Points on a hilly landscape, in no order, each with its height.
A ball rolls from a point to whichever of its 2 nearest points has the largest drop for the distance, and stops where none of them is lower. Distance is the straight distance between rows; heights are no part of it.
K_782: [145 121 140 113 170 169 220 143  75 150 142 125 134  96 123 116 181 159
  84 121 147 114 194 127  82  82 152 139 125 126 184 161 194 141 115 112
  42 194 152 111 177 122 127 134 103 166 141 119 145 152  96 177 134 118
  91 171 155 208  95 151 145 161 189  89 133 140 130 154 118 118 149 141
 184]  h=306
K_802: [114 131 140 139 166  95 125 144 166 138 121 115 128 182 161 168 151 160
 133 134  64 132  90 122 161 102  94 183 114 132 135 119 127 143 128 157
 121 146 168 109 118 114 114 136  97 139 140 102 126 130 100 163 122 147
 171  88  89 165 115  96 119  94 137 179 124  86 145  91 161 130 126  80
 111]  h=381
K_689: [120 141 197 136  78 158 143 112 102 108 130 187  93 154 192 149 124 143
  68 104 144 110 102 169 117 147 164 103 116 131  99  99  99 130  68  90
 122 102 167 164 106 163 162 134 125 129  88 129  48 150 131 140 103 137
 108 155 181 102 117 114 122 134  84 106 134 109 105 154 105 123 124 141
 162]  h=466
K_738: [ 92  84 174 119 143 123 124 118 148 100 130 130 149 158 183 189 150 181
 118  75 128 133  93 134 174 114  97 134 101 119  98 107 133 135 121 126
 140 120 141 160 129 149 111 153 114 179 117 102  65 135 120 145  76 129
 112 109 142 102 160  75  79 123 114 126 106 109 134 113 164  89 153  76
 114]  h=478
K_758: [105 140 151 133 114  94  85 166 168 120  80 144 107 191 161 121  90 120
 120 108  84 144  61 113 104 154 109 154  85 146 135 164  94 152  98 142
 154  95 137 102  83  96 111 130 101 102 161 124 108  82 172 124 120 136
 158 125 105 115 152 117 127 125  89 165 165 102 131 104 120 136 104 157
 118]  h=467
K_961: [108  94 156 100 112 125 124 139 132  83 144 108 105  75 136 128  77 147
  99  78 110 145 129 117 124 144 154  90 148 116 106 144 126 139  89 103
 166 119  98 159 116 128 139 103 115 154 125 122  31 141 156 166  66 110
  74 185 223 145 216 112  67 176 111  83 135 122 167 121 127  75 147 128
  98]  h=635
K_881: [107 114  75 122 131 116 157 153 133 131 129 100 101 100 142 122 101 120
 160 119  86 109 117 142 111 125 137 143 190 103 155 165 133 117 137 133
 128 132 110 129 142 129 120 106 151 153 145 112 143 129 102 181  96 102
  82 171 162 186 131 159 142 123 120 103 124 112 163 134 135 135 119 169
 131]  h=158
K_180: [136  75 136  69  86 162 127 140 157 150  97 114 113 128 147 128  24  95
 126  97 169 153 166 124  98 133 135  73 111 134 145 121  98 136 116 128
 168  66  86 186 145 161 116 131 157 117 141 121 122  93 164 131 124 116
  91 156 165  85 168 134  83 113  89  89 137 135 135 168  68 121 142 178
  85]  h=491
K_514: [163 159  94  97 165 151 157 103 104 177  89 110 126 121  99 116 158 123
 131 142 119 128 199 130 122 104 141 147 114 129 124  92 100 119 203 148
 138 126 105 189 155 176 130  96 164 109 172 134 151 108 125 117 164 134
 137 129 106  68  52 122 111  74 118 101 101 128 127 169 105 157 123 132
 165]  h=880
K_275: [171 165 151 138 132 149  93 111 121 168 134 155 142 153 102 134 178 133
  86 166 144 154 200 151 136 121 112 165  84 166 127 124 106 150 149 138
 107 176 128 126 132 118 161 127 130  77 149 118 132 143 120 143 164 143
 188 131 111 104  93 147 146 105  99 171  95 109 120 123 113 144 140 126
 148]  h=348
K_450: [144 151 106 139 180  88  88 126 108 144 131 127 154 136  69  86 121 103
 139 165 144 131 141  69 106 131 104 147 131 153 151 143 159 115 152 152
 110 172 116  45 122  72 135 124 132  99 154 144 207 119 164  97 166 121
 182 102  68 150 123 158 178 180 145 164 144 144 124  77 149 121 108 116
  97]  h=396
K_62: [130  84 121 101 115 119 138 114 103 127 122 126 145 103 112 144  74 185
 106  73 162 161 130 116 145 133 157  82 139 116  94 125 112 117 119 146
 156 105 106 174 121 133 169 113 141 132 122 107 130 136 215 129 150 138
 102 148 147  99 195 127  90 157 143  88 138 135 143 161 121  84 146 139
  24]  h=382
K_641: [150 144  78 171 102 128 145 104  53 154 159 131 143  55 125 160  86 125
  59 157 149 116 176 131 147 149 173 100 157 117 129  76 114 139  82 114
 108 152 114 160 129  95 185 116 116 123 120  88 143 178 134 127 149 155
  96 139 152 158 126 151 135 127 176 147 125 122 133 144 139  74 113  92
  59]  h=308
K_334: [148 116 175 110 146 141 163 150 127 124 118  80 133  94  57 113  64 112
 167 113 123 130 166 112 112 172 146  85 140 143 120  62 148 150 188 123
 167  70 114 142 111 180  79 161 171  92  79 205  91 105 102 127 112  91
  80 103 119  92 137 103 113 143 104  66 112 172 125 165 148 127 126  99
 150]  h=823
K_614: [137 149 121 112 230 133 201 151  70 169 136 103 146 109 101 102 164 169
  82 147  97 108 183 102  55  77 155 171 121 124 176 166 179 138 143 140
  67 203 154  92 171  97 124 113 112 141 162 128 171 140 123 191 162 132
 119 171 109 219  86 140 159 168 174 128 146 118 144 132 135 120 125 143
 151]  h=369
K_448: [170 124  62  93 127 137 113 127 178 161 119  79 129 136 139 168 105 102
 190 128 108 144 130 117 168 101  77 123 119 103 130  98 115 111 158 198
 178 110 117 162 128 155 105 130 140 116 181  94 200 110 134 133 166 153
 165  79  85 120 156 135  87  52 139 157 126 128 145 121 128 122 123 140
  36]  h=739
K_9: [108 140   6 123  90 108 136 134 151 138 108  96 103 124 177 123 113  78
 164 142  82 122  62 114 134 151 148 141 139  88 136 126 110 108 121 133
 164  90 115 146 126 112 123  86 141 125 190 107 197 135 141  91 144 155
 140 135 115 141 115 138  96  78 145 158 160 140 139 146 114 146  85 200
 117]  h=684
K_61: [122 168 155 161  63 138  94  96 142  88 144 177  82 162 154 111 211  80
 164 152 120  99  57 161 134 171 147 104 131  98  75 140 102 113 120  86
 151 102 148 110 119 143 111 120 134 102 118 157  94 136 103  91 133 128
 146 127 130  92 123 127 139 116  89 143 126 158  95 132 110 173 122 166
 221]  h=567
K_927: [128 120 158 115 154 153 132 126 103 127 132 130 156  93 110 130 149 144
 113 110 179 145 194 144 144 105 125 117 137 150 120 145 140 137 151 107
 110 162  90 131 163 125 133 142 138 145 135 134 109 131  91 143  85  97
 121 143 156 125 123 141 117 146 131  83  89 138 137 143 133 134 166  91
 167]  h=178
K_848: [113 103 170 108 163 149 132 149 108 110 126 124 158  72 108  98 112  99
  99 107 187 150 214 131 125  93 138 109 138 171 153 151 160 154 115  87
  80 135  81  94 151 119 117 152  99 160 133 152  97 113  72 107  48  78
 111 147 165 170 104 145 125 156 145  65  97 156 126 121 138 150 146  84
 177]  h=229
K_25: [118 140 142 129  84 128 103 149 192 143  96 133 106 211 194 149 146 108
 162 136 103 142  36 129 113 142 116 158  71 128 140 141  96 142 118 148
 146  68 156 124 103 118  94 139 109 100 148 129 150  99 134 103 155 167
 172  99  89  87 131  98 104  65 110 174 177 113 101 145  99 156 114 185
 155]  h=507
K_542: [153 165 106 147 105 156  51 119 158 155 152 150 142 164 153 155 153 123
 117 180 143 144 174 166 150  97  96 182  95 148 135 168  86 122 135 137
 106 157 122 122 122 104 183 112 129  86 153 105 150 136  95 150 163 141
 181 123 121 105  74 150 154  82  92 198 107  82 110 104 109 172 153 128
 119]  h=349
K_986: [ 72 109  85 146 131 111  92 153 160 112 107 109 139 127 121 126 147  45
 157 127 170 151  80  99 136 129 108 138 116 130 173 121 171 131 101  90
 130 111  84  91 134  97  55 129  81 159 149 138 141 147 142  50  94 145
 154 121 118 143 179 120 108 129 174 141 153 172 141  74 147 120  97 142
 128]  h=377
K_129: [116 101 146 148  95 141 142 113  84  73 188 174 131  92 131 115 184 135
 158 100 165 105 101 154 154 105 128  92 184 111 112 141 165 105  82  85
 100 146 137 126 150 129 120 144 122 209  66 112 124 162  88 111  85 121
  82 132 153 169 163 144 148 177 146  96 135 144 110 131 137  98 166 129
 160]  h=200
K_821: [ 91  89 156 129 134  91 116 103 106  93 130 158 158 143 143 140 139 211
 123  88 175 139 103 122 163 108 109 120 116 125  99 170 126  99 126 146
 116 119 144 116 119 114 154 138 141 150  87 121 150  96 176 117 138 113
 123  94  93  98 139 114 150 179 132 115 136 127 100 116 149 125 154  97
  82]  h=255
K_712: [ 90 104  73 123 133 141 141 154 166 134 102  87 127 109 121 135 145  46
 142 130 152 151 125 112 120 116 120 148 126 112 186 125 167 125 134  85
 125 128  63 113 158 117  66  99 105 149 182 133 147 141 117  73  75 128
 135 143 150 152 160 130  81  89 167 117 141 168 152 111 124 126 112 153
 179]  h=332
K_112: [166 104  68  92 113 156 169 149 158 159 110  73 147  99  80 132 100  65
 168 163 187 149 165  96  97 131 100  96 142  95 179  92 172 123 152 154
 133 123  88 130 159 165  76 144 167 129 138 120 211 102 132  75 147 131
 116 104 121 107 172 149 106  90 177  98 158 186 118 154 108 117 124 173
 125]  h=786
K_979: [126 154 148 153  44 140  91 111 199 103 123 159  83 196 180 145 184  98
 155 147 125 127  30 153 101 171 145 125  86 110 103 147  86 129 108 125
 151  77 155 133 114 130 100 138 111  82 137 142 109 133 129 102 148 156
 161 117 113  75 141 114 117  91  78 175 166 146  85 139  99 166 122 204
 187]  h=537
K_997: [145 159 148 168 149  84 163  99  71 149 168 155 112 144  95  73 178 181
 103 159  80  86 116 123  98 149 178 137 156 126 115 147 146 116 113 144
  83 186 213  79 121  96 151 114 118 110  79 146 140 148 142 170 201 144
 133 133  99 199 115 147 210 191 153 173 150  97 130 130 137 107 115 129
 127]  h=489
K_945: [154 140  28 109 106 122 140 116 153 156 123  93 114 133 168 172 114  98
 166 138  78 137  86 129 167 123 123 135 121  94 127  88 108 106 126 167
 166  95 126 185 125 137 122 106 127 115 192  93 195 133 142 118 164 175
 158  99 101 118 124 120  76  49 154 168 147 131 143 148 110 124 106 161
  65]  h=715
K_654: [122 136 147 147 105 116  64 117 159 112 109 168 151 178 170 131 145 120
 121 149 149 150 103 146 141 122  96 164  57 142 119 169  76 124 135 137
 114  97 139 106  91 108 153 152 118 107 128 134 131  76 134  59 132 128
 176 109  86  54  56 123 140  97 110 172 125 134  73  96 123 189 133  98
 135]  h=260
K_640: [123 140  95 178 117 110 128 107  44 106 174 153 120  54 110 115  97 150
  73 146 131 102 123 122 127 138 184 117 179 100 128 153 138 119  55 124
 105 166 129 110 110  74 195 100  96 143 104 102 127 167 167 153 140 134
  83 141 145 193 145 159 166 190 180 145 149 107 142 106 148  89 122 111
  66]  h=383
K_783: [117  68 138 136 141 111  84 151 181 103 159 107 162 121 131 180 105 136
 143 114 142 129 110 116 144  91  78 154 149 142 146 145 146 148 112 157
 127 132 105 105 119 115 100 166  72 172 107  95  83 134  99 172  56 106
 114 110 140 163 192 108 127 149 147 153 119 100 148  55 186  81 161  72
  54]  h=372
K_294: [133 108 183  89 116 179 122 151 158 135  96 139 108 132 117 106  94  68
 120 153 189 135 161 152 104 136 123 103 114 136 158 160 134 131 139 117
 128 107  96 113 145 158 106 169 151 114 125 154 153  64 107 102 106 100
 114 123 144  86 107 156 126 119 113  72 118 152  99 153  91 185 137 151
 184]  h=545
K_440: [136 151 113 116 215 123 188 151  91 186 105 112 160 132  94 108 149 157
  90 134 111 130 170  83  87  94 124 170  98 129 168 128 164 140 149 155
  98 188 135  85 155  97 116 126 126 136 173 133 190 136 145 141 161 148
 156 139  99 167 118 128 137 140 161 135 151 126 145 133 142 115 113 148
 140]  h=424
K_732: [101 104 147 103 163 111 157 120 150  96 116 100 111 136 177 175 147 175
 128  59  56 130  79 116 169 124 119 127 112 120  89  81 118 137 143 130
 177 135 141 185 117 162 102 123 128 146 141 122  36 148 149 162  83 139
 127 123 139 116 161  69  60 132  99 116 109 121 168 122 165 105 115  90
 123]  h=528
K_201: [118 131 170 126  88 158 195 128 122 138 113 146  66 137 160 148 110 123
 104 113 118 107 104 158 107 171 166  87 139 129 129  83 127 138  89  97
 118  95 175 166 118 189 105 141 148 120  86 129  66 147 121 148 121 147
  85 157 179 118 140 119 128 128 104  94 143 131 124 187  96 118 106 156
 159]  h=423
K_894: [ 92  85 133 109 114 105 108 123 123  99 109 122 155 126 141 134  78 179
 131  68 156 136  88 111 156 135 125  86 120 117  89 141 106 101 121 134
 170  72 113 154 115 126 147 131 147 141 104 124 122 111 204 102 115 114
 103 118 125  75 169 103  98 160 114 101 124 142 130 133 136 112 140 124
  52]  h=322
K_983: [137 113 159  87  72 173  93 141 152 148 100 151 118 138 133 118  74  80
  92 135 205 158 165 143  97 140 128  85  85 145 148 145 112 140  92 121
 142  87  89 151 142 140 140 149 136 103 140 140 129  89 153  91 118 124
 121 145 147  78 135 156 110 109  92 101 123 151 104 151  83 150 133 170
 119]  h=521
K_271: [122 148 177 162 119 105 102  77 100  90 157 166 150 143 129 146 183 149
 111 107 131 117 101 152 172 152 128 111 110 132  50  83 114 130 126 105
 143 118 161 140 104 130 146 136 130 122  79 135  64 156 117  95 117 128
 144  92 113  83 115  90 126 146 115 143  92 143 105 111 152 111 137  44
 141]  h=95
K_142: [158 172 174 148 133 119 179 123  80 160 153 159  83 153 102  79 155 171
  92 161  67  88 142 150  79 150 182 149 150 145 129 141 123 123 123 141
  87 163 207 111 127 141 157 115 137  89  81 156 116 142 121 199 182 136
 121 161 129 177  71 137 208 170 112 152 135  81 133 162 128 144 103 150
 148]  h=536
K_898: [101  95 111 159 147 100  74 133 137  86 178 127 158  85 115 135 122 112
 153 129 151 122 110 133 150 104  94 149 176 147 140 136 158 134  91 119
 110 148  95  90 124  84 117 144  63 184 103 108  92 160 108 146  53 103
 115 122 142 183 176 137 155 175 158 154 124 116 149  52 176  86 154  77
  81]  h=324
K_234: [111 131 114 143 104 138 163 132 158 159 132 135 117 176 157 136 149 136
 160 181 103  91 102 143 132 123 122 159 139 118 163 143 137 117 133 126
  89 126 197 102 135 141 128 131 135 148  96 113 193 135  80 133 178 166
 137 110 117 147  69 111 158  69 167 158 141  88  97 156  93 165 125 162
 149]  h=234
K_619: [178 124 140 112 178 122 130 147 146 149 118  82 199 131  62 151 114 130
 148 123 151 160 172  61 132 109  67 118 103 157 159  84 157 146 183 172
 152 140 101 111 140 135  67 180 134 136 145 131 174 104 132 117 142 125
 163  66  83 116 192 113 120 125 137 127 136 149 141 103 165  92 141  89
  80]  h=783
K_516: [138 146  77 157 113 117  74 115 151 142 142 130 129 163 119 118 151 111
 167 165 155 121 106 125 132 131  95 145 134 132 128 144 143  98 133 151
 110 140 137  75 120  96 129 120 134 107 133 128 210 128 150  89 187 137
 172  90  72 124 122 144 165 125 153 178 136 141 106 106 129 147 125 139
 104]  h=351
K_395: [121 148 182 136 108 116 133 115  79  97 121 186 102 146 162 125 115 187
  69 112 119 126 112 159 126 142 175 136 127 141  86 133  99 119  75 118
 134 123 164 155  85 130 194 111 118 112  89 127  57 142 166 160 139 137
 112 149 153 107 109 119 145 163  89 132 136  89 123 133 119 139 122 122
 123]  h=508
K_991: [120 135 107 165  67 142  80  94 134 128 170 158 123 148 134 120 147 108
 161 164 195 103 101 149 130 130 116 112 153 121 115 150 138  93  95 128
 110 131 137  93 131 111 149 130 135 129  95 129 177 139 128  95 164 136
 133 109 109 125 128 159 170 129 149 159 135 149  93 123 116 143 133 141
 114]  h=311
K_495: [150 153 102 126  74 132  74 112 113 113 159 101 117  71  80 101  72  62
 105 122 120 138 138 123 127 180 175  50 163 131  72  73 124 142 105  82
 185 122  52 150 123 123 154  97 120  80 141 139  72 161 157 122 111 127
 116 169 179 133 207 143  99 160 121 125 107 161 158 129 126  77 116 116
  99]  h=162
K_826: [114 138 150 164 135  98 155  97  54 110 162 165 115 111 115 103 145 202
  84 145 118 102 104 116 111 117 182 140 154 113 125 180 155 114  76 136
  98 170 188  89 106  92 180  98  94 130  83 115 131 143 179 166 171 133
 102 140 120 193 136 152 184 197 153 149 157  89 135 112 131  95 134 134
 102]  h=440
K_934: [118 124 139 105 144 108 135 123 143  89 146  96  90 102 138 152 100 150
 114  76  44 134  79 110 149 170 165 103 140 120  72  92 116 144 117 112
 189 133 111 179 102 143 115  92 118 124 142 124  17 150 167 188  92 129
 117 161 187 124 201  84  63 159 100 119 138 117 180 128 146  75 121 110
 102]  h=585
K_607: [128 142 120 136  95 129  64 126 132 101 157 113 129  84 111 110  96  73
 149 131 139 132 136 137 146 159 124  75 151 137  91  99 128 133 123  93
 169 102  70 126 122 117 134 118 134 114 113 158  77 140 111 108  89 103
 120 139 165 126 156 130 121 149 108 124  83 157 139 109 152 117 128  87
 121]  h=91
K_155: [139 136 163 134 141 113 132 143 133 113 115 113 124 116  65 101  96  88
 171 155 145 129 124 103 113 188 126  83 124 142 121  82 150 135 168 118
 158  88 142 103 116 158  86 166 155  97  89 193 137  96 108  78 135 103
 120  73  93  91 113 118 141 143 127 100 115 172 105 123 137 142 113 106
 167]  h=837
K_124: [134 154  47 120 121 121 137 105 140 149 102 115  94 149 159 111 182 119
 156 138  74 107  82 135 122 124 148 166 135 103 118 164  99  96 164 143
 153 105 142 133 132 113 143  83 160  99 185 132 178 127 135 120 180 144
 148 146  98 102  84 139 126  92 102 142 132 120 126 158 111 189 102 230
 177]  h=644
K_17: [ 95 123  99 124 169 118 158 125 120 112 123 102 168  82 144 127 143 157
 162 110 123 112 149 126 164  97 112 131 155 119 125 134 136 116 187 110
 123 128 115 135 152 148 121 121 151 181 128 132 134 127  73 116  84  90
 100 119 130 131  63 109 118 110 145  87  95 135 129 123 153 154 134  73
 160]  h=249
K_987: [116 114 132 167 137 120 133 124  93  83 193 147 121  73  87 109 183 126
 158 123 130 117 113 135 135 114 124 114 185 118 124 121 180 134  94  99
 112 166 118 105 142 111 100 135  83 180  88 129  88 183 103 133  77 112
 109 132 156 188 204 154 156 187 164 125 133 135 153  98 159  74 149 115
 148]  h=259
K_703: [115 130 176 155 126 115 138  99  67  79 166 189 152 110 132 113 176 180
 125 104 145  99 112 144 163 121 147  98 158 127  77 125 144 106 107  88
 104 148 171 128 134 123 150 142 130 178  51 129  90 146  99 110 108 122
 105 119 137 136 115 120 163 184 124 104 117 127 103 131 139 108 145  69
 162]  h=169
K_295: [ 65 105 126 144 145  85 102 161 159 105  83 134 138 154 151 124 120 109
 126 107 133 143  64  99 124 123 110 143  95 130 152 155 143 138  96 103
 123  94 121  86 120  87  84 140  92 154 141 132 136 106 166  72  81 130
 144 120 107 135 139 110 116 136 139 143 146 142 123  84 149 133  98 120
 124]  h=417
K_552: [119 110 137 120 124 153 222 156 149 160  93 118  88 154 155 155 127 151
 110 122  99 115 116 137  94 133 127 142 115 119 170 101 144 148 121 123
 102 132 173 143 144 171  87 142 134 142 127 116 122 140 123 168 133 155
 100 146 153 148 137 120 119 102 135 107 158 118 138 174  98 126 110 185
 161]  h=362
K_32: [125  88 173  87 111 153 110 135 110  71 158 117 137  63  99 108 113 156
 122  66 169 150 158 125 132 117 143  72 158 143  91 149 137 143 110 111
 149 130  67 154 140 117 148 123 121 153 114 136  48 150 139 132  68  85
  75 175 211 132 207 131  73 190 122  50 109 142 148 140 133  78 182 117
 114]  h=667
K_632: [169 179 143 155 131 147  73  95  83 138 157 170 137 113  82 108 188 134
  80 171 136 148 194 143 135 123 135 152 112 156 114 152 113 140 117 116
 100 208 105 103 138  83 191 111 113  73 149 136 121 164 135 152 150 132
 177 155 133 143 103 176 166 162 101 170  88 120 132 102 134 136 131 120
 159]  h=298
K_697: [133  87 113  90 104 130 144 143 137 161  99 121 118 138 140 147  43 135
 103  98 149 153 140 116 105 123 121 113 126 129 157 132 104 143 108 166
 143  99 110 164 124 138 132 129 138 131 149  99 159 114 192 157 136 138
 101 151 146 121 186 146 100 121 128 116 155 108 152 156  88  96 124 186
  46]  h=447
K_247: [115 147 123 146 173 115 131 129 147 172 115 124 168 178 151 157 172 169
 101 143  97 133 142 110 154  78  89 195  77 138 155 127 115 143 146 155
  90 173 161 107 130 103 128 107 104 126 160 103 162 123 121 142 167 176
 196  87  66 147  87  96 129  84 164 185 139  81 120 113 129 140 139  93
 119]  h=430
K_707: [186 151 104 149  83 148 114 101  85 151 167 128 114  72  81 135  83  99
  72 154 153 141 173 140 126 167 168  79 165 138  98  65 104 151  89 119
 147 153  86 160 119 126 181 119 105  85 120 103 114 182 142 158 145 147
 103 154 171 151 181 161 121 134 140 142 115 127 157 145 122  70 127 121
  65]  h=241
K_588: [150 157 126 102 137 123 137 131 144 129  79 111 101 143  96 101  76  70
 171 146 127 137 124  99 107 177 138  95 100 116 120  76 117 138 167 151
 193  65 133 149 111 164  88 137 161  87 127 165 144  68 163  63 162 118
 138  89  90  54 109 125 115  95 100 101 144 158 104 161  99 147 106 151
 162]  h=851
K_724: [153 122  85 117 150 133 145 139 144 171 108  91 168 138  93 147 123 115
 164 147 146 146 140  83 137 107  78 128 121 111 158  87 155 128 170 182
 147 138 125 120 147 136  80 154 140 133 157 106 220 113 134  94 168 147
 163  74  81 122 182 122 110  91 172 135 148 154 129 126 137 105 127 133
  83]  h=763
K_620: [161 154  89  93 152 156 159 106 145 152  87  97  95 124 109 114 111  80
 163 150 125 130 159 129 127 135 146 127 107  95 129  82 111 114 195 148
 167  83 111 176 141 195 102 101 162  90 149 154 129  73 132  84 150 116
 119 113  97  58  53 122 101  39 112  90 114 135 110 179  89 172 117 150
 187]  h=865
K_307: [ 96 108  73 126 137 139 148 159 164 131 117  91  97  97 142 107 108  67
 128 124 100 136 137 126 102 124 137 155 153 111 205 172 146 128 119  93
 134 138  57 118 149 101  88  77 117 151 195 127 110 142 114 141  58 102
 104 196 177 197 168 157 105 115 118  92 136 138 175 112 126 127 114 185
 182]  h=262
K_598: [121 133 176 132 117 120  90 117 148  97 119 144 118 165 163 147 125 118
 135 107 111 128  98 163 150 155 117 126  91 132  68  99  82 133 140 121
 161  69 152 167  87 163 137 150 141 100 109 144  55 102 105 106 110 114
 141 111 121  49  97  87  96 106  78 138  96 128 108 123 122 139 134  79
 138]  h=166
K_932: [152 121  96 127  94 146 158 112 145 144 168 132 119 156 152 147 163 129
 194 163 123  85 139 180 151 117  98 133 182  85 120 141 124  86 153 140
 114 135 162 166 155 168 148 114 164 153 103  91 172 145  59 168 168 130
 101 116 137 127  81 131 158  65 130 132 116  97 115 151 100 153 162 151
 123]  h=154
K_804: [143 160 181 133 145 119 136 121  64 141 130 166 117 130 100 103 112 177
  86 145 107 119 182 155 112 145 182 148 145 160 107 131  96 123 130 131
  97 151 154 147 110 118 197 117 147  77  97 136 103 143 140 176 176 135
 126 149 125 132  70 139 175 169  89 137 119  91 134 159 127 148 118 101
 117]  h=556
K_998: [109 125 125 117 204  91 172 132 133 127 110  89 152 125 126 136 140 180
 146 109  64 121 138 105 150 115 112 156 124 132 126 104 131 126 188 138
 123 143 150 139 145 143 103 141 138 165 137 143 137 129 106 156 119 122
 138  94  90 146  81  98 125 123 144 125 103 120 153 116 176 142 113  69
 121]  h=313
K_528: [ 94 129 113 132 110 139 202 166 169 154  99 114 107 171 191 163 104 137
 143 148  78 103  91 138 118 123 127 168 124 117 175  95 132 135 121 126
  90 102 198 129 119 170 112 141 121 169 112 109 146 143  84 130 131 183
 117 122 133 152  83  90 121  49 170 144 158  90 121 160  96 154  93 148
 146]  h=294
K_163: [160 112 171  91 161 131 138 179 162 135  99  73 167 117  72 143  52 117
 163  96 120 162 170  68 111 140  97 103 101 151 154  74 128 161 188 163
 183  89 100 147 120 162  66 173 159 120 115 168 121  82 130 131 118 103
 120  95 107  87 177 100  94 126 100  94 137 157 144 124 154 104 130 112
 107]  h=804
K_175: [124 128 124 129 101 139  46 109 146 116 124 170 152 162 165 129 126 134
 115 142 188 140 149 157 144  97  88 164  81 146 133 201  76 101 127 137
  98 130 113 121 114  99 187 132 150 106 129 122 165  80 141  95 146 117
 164 131 103  73  59 150 160 116  95 153 112 113  79 107 105 187 148 118
 105]  h=297
K_911: [140 152 125 165 121 121  42 115 114 102 170 162 129 116  98 101 166 120
 126 144 142 135 134 148 141 135 108 142 143 150 104 170 129 120 117 117
 120 179  91  84 120  82 165 116 112 111 129 133 110 150 144 147 119 103
 173 139 136 148 138 163 175 183 112 165 102 117 141  74 143 132 132 108
 124]  h=237
K_968: [136 143 137 134 185 105 150 131  87 164 122 130 150 141  74  79 114 122
 111 162 128 113 152  70  86 128 145 135 133 159 164 140 162 129 138 141
  82 164 153  43 127  89 136 136 139 109 136 160 219 114 136  93 177 137
 157 121  79 164  90 148 188 166 155 153 159 142 113 116 132 124  95 131
 139]  h=429
K_744: [120 147 122 114 187 125 190 145 119 189  77 124 150 172 144 114 133 177
  81 139  95 110 146  93  95  79 122 182  86 144 189 120 127 147 138 148
  69 164 179  94 132 118 126 118 124 134 149 129 186 115 136 137 185 188
 167 123  80 135  68 110 146 104 163 145 165  86 104 150 103 139 111 154
 142]  h=474
K_513: [114  59 174  96 167 125  99 146 169 107 124 113 182 126 155 176 127 199
 129  87 146 148 146 116 161  76  74 143 113 141 119 158 133 138 138 156
 133 146 110 144 136 150 107 163 101 180 136 101  79 116 109 179  67  94
 115 119 140 124 163 108 100 141 115 107  95 107 145  88 167 112 172  66
  97]  h=428
K_170: [130 173 121 153 100 114 126 108 120 106 108 166  79 159 153  76 189 125
 141 134  80  97  71 153 124 156 171 143 149 115 101 170  95 101 138 110
 138 105 177 108 107 116 148  98 155 105 137 148 113 130 125 119 145 116
 141 151 126 109  75 148 165 136  76 125 124 128 114 142 118 194  99 196
 211]  h=601
K_696: [168 125 158 119 136 194 188 117  64 136 145 143 130  72  96 116 184 152
  79  97 168 132 216 159 111 102 156 100 144 150 125 135 163 150 120 108
  73 182 111 160 175 143 158 135 126 137 130 127 103 156 100 160 130 110
  85 168 164 168 113 160 130 149 146  59 112 151 138 175 119 112 164 112
 184]  h=242
K_402: [125 102  74 114 104 137 177 144 151 147 140  96 115 115 153 153 128 119
 196 133  90  97 125 165 134 110 115 147 192  79 157 147 138  99 161 132
 110 140 132 160 155 185 121 112 161 168 130  92 168 137  46 160 123 113
  74 151 163 167 102 143 140  58 146 104 118 128 129 144 112 155 132 158
 151]  h=233
K_935: [126 144 116 152 142  86  78 132 116  97 143 123 142  94  82  99 114 134
 152 125 115 130 122 128 153 153 119 124 156 145  85 141 131 116 148 124
 148 125 103  99 109  95 154 124 143 122 111 150 125 136 138 139 111  95
 135 118 122 134 128 129 151 182 112 135  98 140 137  93 171 133 125  85
 101]  h=167
K_363: [114 135 158 139 102 145  40 146 193  94 117 143 125 171 165 137 130  65
 140 143 146 137  88 163 129 148  91 135  68 123 116 142  97 140 135 107
 152  74 120 129  96 144 123 168 113 106 125 145  82  63  90  70  85 107
 147 117 135  68  78 100 103  81  95 145  96 139  91  92 118 172 131  89
 163]  h=215

For each start below, name the point where the ball stops.
K_744 -> K_927
K_732 -> K_271
K_9 -> K_881
K_620 -> K_881
K_25 -> K_881
K_542 -> K_271
K_804 -> K_932
K_142 -> K_607
K_968 -> K_607
K_514 -> K_607
K_247 -> K_927

Call two points neighbours if one is among the 2 nearest of the other. Go from one point of each pair to the other, from neighbour to neighbour, staying as low as possible. Name the highest point that can't be avoided.
K_927 and K_271 -> K_968
K_881 and K_932 -> K_402
K_607 and K_932 -> K_804
